A landscape with many valleys, sampled at points; each row gives a point and its height.
From any point a ball rolls to the lowest of the 2 points nearest to it. It stops when none of these is lower. Distance is the straight distance between rows; heights are no part of it.
Z_387 (h 301): [108 132 130 183  89 117 127 138 159 188 138  77 118  78 108 126 155 178
 108 158]
Z_587 (h 632): [ 93 114 126 153  89 118 174 122  99  33 139 117 101 142  97  90 101 131
 108 129]
Z_458 (h 580): [124 121  70 162 106 123 139 118 144 114 150  74 128 107 152 157 117 151
 121 101]
Z_540 (h 698): [120 141 125 141 115 105 208 167 116 128 140  59 112 150  63 163  76 112
  98 147]
Z_911 (h 818): [102 160 162 101 172 112 104  99  52 107  84 131 131  85 202  80  92 136
 107 117]
Z_568 (h 525): [127 110  96 153  86 137 104  98 168 101 137 110 122  96 153 121 158 156
 130 104]
Z_478 (h 662): [131 123  88 132 138 150 111 116 126  66 122 132 128 127 136 129 130 111
 161 118]
Z_654 (h 540): [129 175 165  69 179 119 104 105 103  89 140 162 166 146 143 113 111  90
 126 126]
Z_177 (h 461): [160 152 176 123 155 137  74 140 148 106 200 162 180 136 110  89 157 118
 136 120]
Z_309 (h 452): [157 146 173  77 148 169 135 152 131  77 170 176 153 170 112 153 131 115
 152 103]
Z_638 (h 651): [ 85 131  73 182 116 129 194 150 101 122 135  75 135 122 131 139  81 114
 125 135]
Z_608 (h 841): [113 145 104 163 155 162  94 130 155 139 125 158 136 112 130  97 181 151
 142 121]
Z_995 (h 668): [103 124 152 100 119 110 148 121 110  27 127 140 114 171  92  84 112 112
 104 129]
Z_808 (h 334): [129  74 133 128 150 147 114 134 143 211  55 145 118 113 162  84 130 149
 106 116]
Z_811 (h 346): [141 178 140 125 150 165 124 154  86 115 142 143 137 146 121 139 125  98
 174 131]
Z_660 (h 496): [141 121 174 151 138 148 109 136 147 174 150 176 148 164 127 162 144 107
 166 120]
Z_823 (h 740): [118 116 132 105 139  91 203 184 141 168 112  67 114 160  55 175  94 118
  99 164]
Z_187 (h 607): [155 103 126 139 136 136 134 141 101 127  90 167 100 170  75 138 135 145
 158 134]
Z_981 (h 340): [173 127 131 151 156 139  84 122 137 159 162 198 136 134 125 112 155 162
 141  97]
Z_895 (h 230): [111 135 118 154 117 152 117 138 169 150 122 125 124 152 124 153 128  96
 171 138]
Z_383 (h 791): [141 113 126  44 138 123 153 124 203  93 120 119 157 127 126 136 146 111
 138 113]
Z_626 (h 491): [143 165 149 106 168 160  79 136  96 131 177 140 179  96 141 106 156 181
 104  80]
Z_570 (h 794): [151 165  99 128 133  79 139 167 156 209 134  66 116 132 113 164 144 110
 118 152]
Z_743 (h 272): [148  95 158 122 157 177  98 135 115 204  59 151 113 117 168 142 119 160
 114 101]
Z_209 (h 592): [148  78 110 156 139 138 131 115  82 184  64 155  93 151 127 110 107 158
 143 120]
Z_382 (h 633): [146  72  91 167 112 103 142 117 119 203  87 126 104 136 137  91 118 141
 149 114]
Z_230 (h 386): [138 104 136 150 135 171  98 148 157 204  97 138 125 101 134  79 153 182
 116 109]
Z_72 (h 598): [100  66  98 176 115 132 174 129 119 158 113  73 145 115 106 177  78 135
 108 131]
Z_703 (h 240): [154 118 135 151 172 142  87 128 104 206 131 174 123 129 140 124 137 161
 139 120]
Z_667 (h 457): [ 70 133 140 166  79 121 188 129  95 103 135  91  94 157 104 146 107 127
 103 155]
Z_966 (h 554): [149 132 173  56 146 132 120 116 107  40 107 149 139 157  91 140 113 104
 127 125]
Z_38 (h 287): [125 170 113 119  78 113 162 109 132 103 164 126 133 156 143 180 158 121
 134 125]
Z_435 (h 484): [131  87  83 140  97 113 151 113 118  70 102 111 160 136  95 148 136 139
 131 105]
Z_765 (h 871): [119 136 175 127 147 123  69  66 147  70 154 139 173  97 142  82 136 112
 107 125]
Z_855 (h 790): [131 124 113 102 130  91 167 157 157 187 106  96 121 149  96 185 120 106
 127 170]
Z_333 (h 749): [117 113 119 167 146  90 191 158 108 163 153  73 141 123  48 186  54 125
  91 156]
Z_159 (h 208): [142 146 139 121 160 207  96 143  95 179  94 133 129 110 145 157 125 182
 115  86]
Z_27 (h 670): [ 83 143  74 148  89 116 197 149  91 107 139 113 118 117 156 112 116 105
 142 146]
Z_156 (h 485): [ 85 100 114 163  92 179 181 132 106  87 105 100 108 135 155 127 100 151
 117 104]
Z_618 (h 713): [128  95  88 161 118 109 168 159 146 123 115 108 105 164  59 176  90 132
 125 139]
Z_538 (h 838): [118 138 126  96 160 143  99  97  86  63  92 116 134  82 191  87  97 130
 110  98]
Z_329 (h 625): [128 115  52 164 152 164 115 134 127  97 119 104 138 116 140 110 108 141
 146 106]
Z_167 (h 361): [139  61 172 127 167 163 102 124  81 193  85 170 114 120 137 161 110 144
 113 131]
Z_452 (h 832): [164 132 130 109 166 136  45 102 115  99 136 157 145 102 132 132 136 146
 130 102]
Z_389 (h 712): [169 122 124 113 125 151  97 130 148  90 133 151 124 147 115 157 128 102
 173 111]
Z_34 (h 653): [115 118  97 138 111 122 195 166 144  82 139  96 114 173  70 144  89 108
 136 147]
Z_790 (h 466): [140 111 142 157  71  84 115  96 152 214 141 109  84 117 121  74 135 140
 129 159]
Z_320 (h 359): [135  88 176 114 126 117 119 113 154 201 133 178 136 161 138 173 120  96
 139 141]
Z_664 (h 709): [167 155 105 130  90  70 101 122 181  96 168  69 129  91 102 127 159 141
 104 144]
Z_270 (h 711): [163 117 131 105 124  25 135 109 111 216 116 100 105 123 154 134 141 104
  81 167]
Z_606 (h 722): [ 96 140 137  93  78 113 188 136 109  73 141 162 105 154 144 114 128  90
 148 138]
Z_64 (h 669): [144 130 124 132 132 101 111 121 188 190 142 198 100 160 130 129 143 137
 140 140]
Z_668 (h 704): [102  72  84 153 146 120 140 150 150 193  95  83 145  90 145 129 106 126
 104 130]
Z_547 (h 568): [135 176 132 144  98  98 120 133 192 128 181 139 135 112  89 117 179 151
 114 155]
Z_92 (h 688): [139  77 116 147 128 102 159 135 123 153  79 147  95 173  55 147 105 131
 130 153]
Z_314 (h 373): [ 99 171 100 167  90 110 141 136 123 137 159  54 127  96 149 108 158 126
 116 139]
Z_678 (h 534): [ 80  75 119 167 120 163 164 128 120 119  95  86 117 138 117 158  86 153
  99 113]
Z_928 (h 705): [114 151 116  73  89  91 227 165 117  79 152 121  75 139 136 130 118 111
 130 148]
Z_11 (h 381): [117  96 145 172  95 105 104 122 164 213 118 120 107  82 112 101 151 165
 117 171]
Z_66 (h 303): [105 165 131 130 124 166 135 139 135 112 145 149 130 144 145 128 133  71
 166 144]
Z_475 (h 714): [110 127 148 105 120 119 126 109  59  27 105 152 127 140 132 101 115 111
 120 142]
Z_907 (h 600): [ 90 142 153 159 141 193 139 139  64 106 111 140 110 150 102 149 115 135
 134 142]
Z_972 (h 601): [119 138 184  36 171 132 156 111 129  49 105 167 148 168 132 118 111 116
 106 124]
Z_171 (h 762): [176 145 148 111 137  53 122 152 147 220 117  84  97 119 125 158 137 122
 101 158]
Z_782 (h 809): [110 149 134 173 161 171  82 132 165 176 158 172 131 112 130 113 139 150
 130 142]
Z_386 (h 431): [172 124 115 125 154 165  87 153 124 159  88 124 132  94 124  81 162 172
 122  80]
Z_879 (h 345): [ 87 162 106 175  94 145 126 135 168 162 139  94 127  93 137  99 165 143
 109 143]
Z_506 (h 797): [113 155 183  90 161  81 102  92  62 116  95 171 118 110 186 110  90 109
 142 141]
Z_985 (h 567): [133 169 134  84 177 139 104 130 153  81 163 170 151 148 147  98 144  92
 140 122]
Z_168 (h 675): [169 175 100 150  99  88 126 143 156 134 173  51 108 101 116 151 132 126
 120 125]
Z_464 (h 408): [115 168 145 127 142 196 106 131  94 109 153 141 139 103 180  98 139 127
 133 104]
Z_550 (h 404): [174 158 168 113 161 169  91 152 123 113 185 166 170 151 128 134 141 113
 160  94]
Z_332 (h 337): [155 157 111  67  94  92 166 123 145  84 136 101 149 158 122 183 162 124
 124 113]
Z_24 (h 429): [102 143 145 131 135 214 131 140 118 124 102 123 138 119 179 114 141 136
 126  79]
Z_81 (h 453): [ 96 123 116 142  93 176 149 117 118  86 121 125 128 107 187 104 138 125
 135  95]
Z_260 (h 478): [161 106 112 134 145 177 102 148  77 133  89 125 148 108 123 121 160 169
 156  79]
Z_767 (h 477): [106 135 118 129 108 168 109 108 161  95 120 111 148  95 179  78 155 140
 109  86]
Z_998 (h 420): [ 96 170  96 167 114 103 129 120 135 179 138  70 135 112 141 168 141 117
 113 148]
Z_312 (h 573): [110  86 119 162  96 134 155 130 123  55 122 110 130 149  65 121 118 142
 125 115]
Z_504 (h 596): [122 151  98 101 135 119 107 119 186 105 143 152 154 142 123 116 168 102
 154 129]
Z_233 (h 624): [160 137 115  95 119 114 113 135 206 146 155 155 121 145 111 109 157 125
 149 131]
Z_248 (h 367): [102 141 134 143  78 118 180 117 117 120 133 108 113 168 124 201 129 120
 114 146]
Z_715 (h 522): [134  61 163 118 145 126 101 108 100 181 113 202 124 136 127 148 125 104
 135 162]
Z_189 (h 649): [119 109  83 158 150 193 139 157 142 121  79  94 124 111 158 116  94 142
 135  90]
Z_766 (h 382): [126 174 137  94 154 171 106 134  53 109 166 143 146 115 142 127 131 123
 151 106]
Z_682 (h 536): [146 108 161 121 100  67 127  98 165 223 137 138  97 127 139 111 133 112
 128 179]
Z_137 (h 742): [119 108 154 167 146 128  91 116 173 200 147 189 102 128 125 110 139 132
 129 160]
Z_224 (h 616): [139 145  63 147 105  97 164 112 102  83 158  79 139 126 137 159  98 129
 115 122]
Z_348 (h 741): [164 157 150  77  94  66 106 110 205  96 166 100 143  99 111 122 157 140
  98 146]
Z_133 (h 129): [138 138 139 133 167 186  96 123  77 163 140 168 146 139 129 165 135 169
 139 110]
Z_935 (h 769): [197 115 125 117 138 122  62 118 141 111 131 162 113 117 122 107 136 126
 162 116]
Z_600 (h 398): [131 118 107  97  97  78 163 100 132  60 113 114 162 151 113 160 137 121
 114 122]
Z_412 (h 538): [159 107 129 139 139 155 115 132  55 156  88 150 105 138  99 136 125 180
 151  99]
Z_804 (h 836): [129 153 186  93 162 107  81  83 190  94 145 139 171 133 136  95 116 101
 118 129]
Z_357 (h 771): [112 118 156 103 150  94 107 111  91  88 126 177 125  98 196  86 104  91
 145 142]
Z_20 (h 813): [117 140 157  53 143 101 124 101 184  79 122 135 170 137 144 113 126  72
 125 128]
Z_623 (h 523): [120 147 157 153 110 137  99 130 174 112 184 153 163 113 100  86 171 133
 145 149]
Z_653 (h 646): [173 172  70 118 127  83 155 153 145 102 161  57 122 130 131 166 105 114
 110 107]
Z_285 (h 388): [ 99  82 125 153 145 139 124 128 134 167  94 129 121 130 123 170 114 112
 147 153]
Z_993 (h 766): [161 147 127  44 127  87 130 124 210 127 147 103 144 118 120 125 167 134
 106 119]
Z_536 (h 876): [146 128 108 110 162 161  63 108  89  80 106 118 146  93 147 126 115 157
 116  80]
Z_496 (h 687): [105 164  95 134  84  78 217 164 103  94 162  93  86 142 136 136  90 115
 135 150]
Z_240 (h 497): [146 152 166  92 160 146 118 119  83  52 155 179 157 151 114 143 128 114
 135 119]
Z_598 (h 561): [ 99  75 142 138 136 125 103 118 137 197  98 136 144 104 147 138 153 118
 117 158]
Z_937 (h 537): [ 83 135 163 156 105 162 166 137  89  76 120 132  76 170 100 127 111 114
 139 160]
Z_30 (h 663): [157 119 104 143  99  95 139 107 132 207 100 146 101 161 127  84 128 115
 166 145]
Z_96 (h 753): [115 140 175 115 121 149 133 133  32  51 134 163  98 123 117 103 111 136
 123 136]
Z_292 (h 626): [123  85 131 117 103  71 123 102 123 222 105 130 125 117 151 142 142 102
 113 165]
Z_511 (h 430): [161 133 148 142 160 147  70 129 129 126 162 175 156 101 124  74 170 192
 117  96]
Z_507 (h 673): [101 102 104 175 131 172 122 140 170 168 102  72 130  96 149 107 115 138
 123 113]
Z_409 (h 506): [ 87 119 104 137 127 102 137 124 122 169 119  80 131 116 139 194 119  98
 103 171]
Z_959 (h 744): [112 131 140  82 116  96 144 133 111  71 139 184 115 124 177  98 123  78
 166 139]

For each start below, name the point where the ball stops.
Z_782 -> Z_550
Z_570 -> Z_387
Z_475 -> Z_38
Z_993 -> Z_895
Z_668 -> Z_895
Z_767 -> Z_895
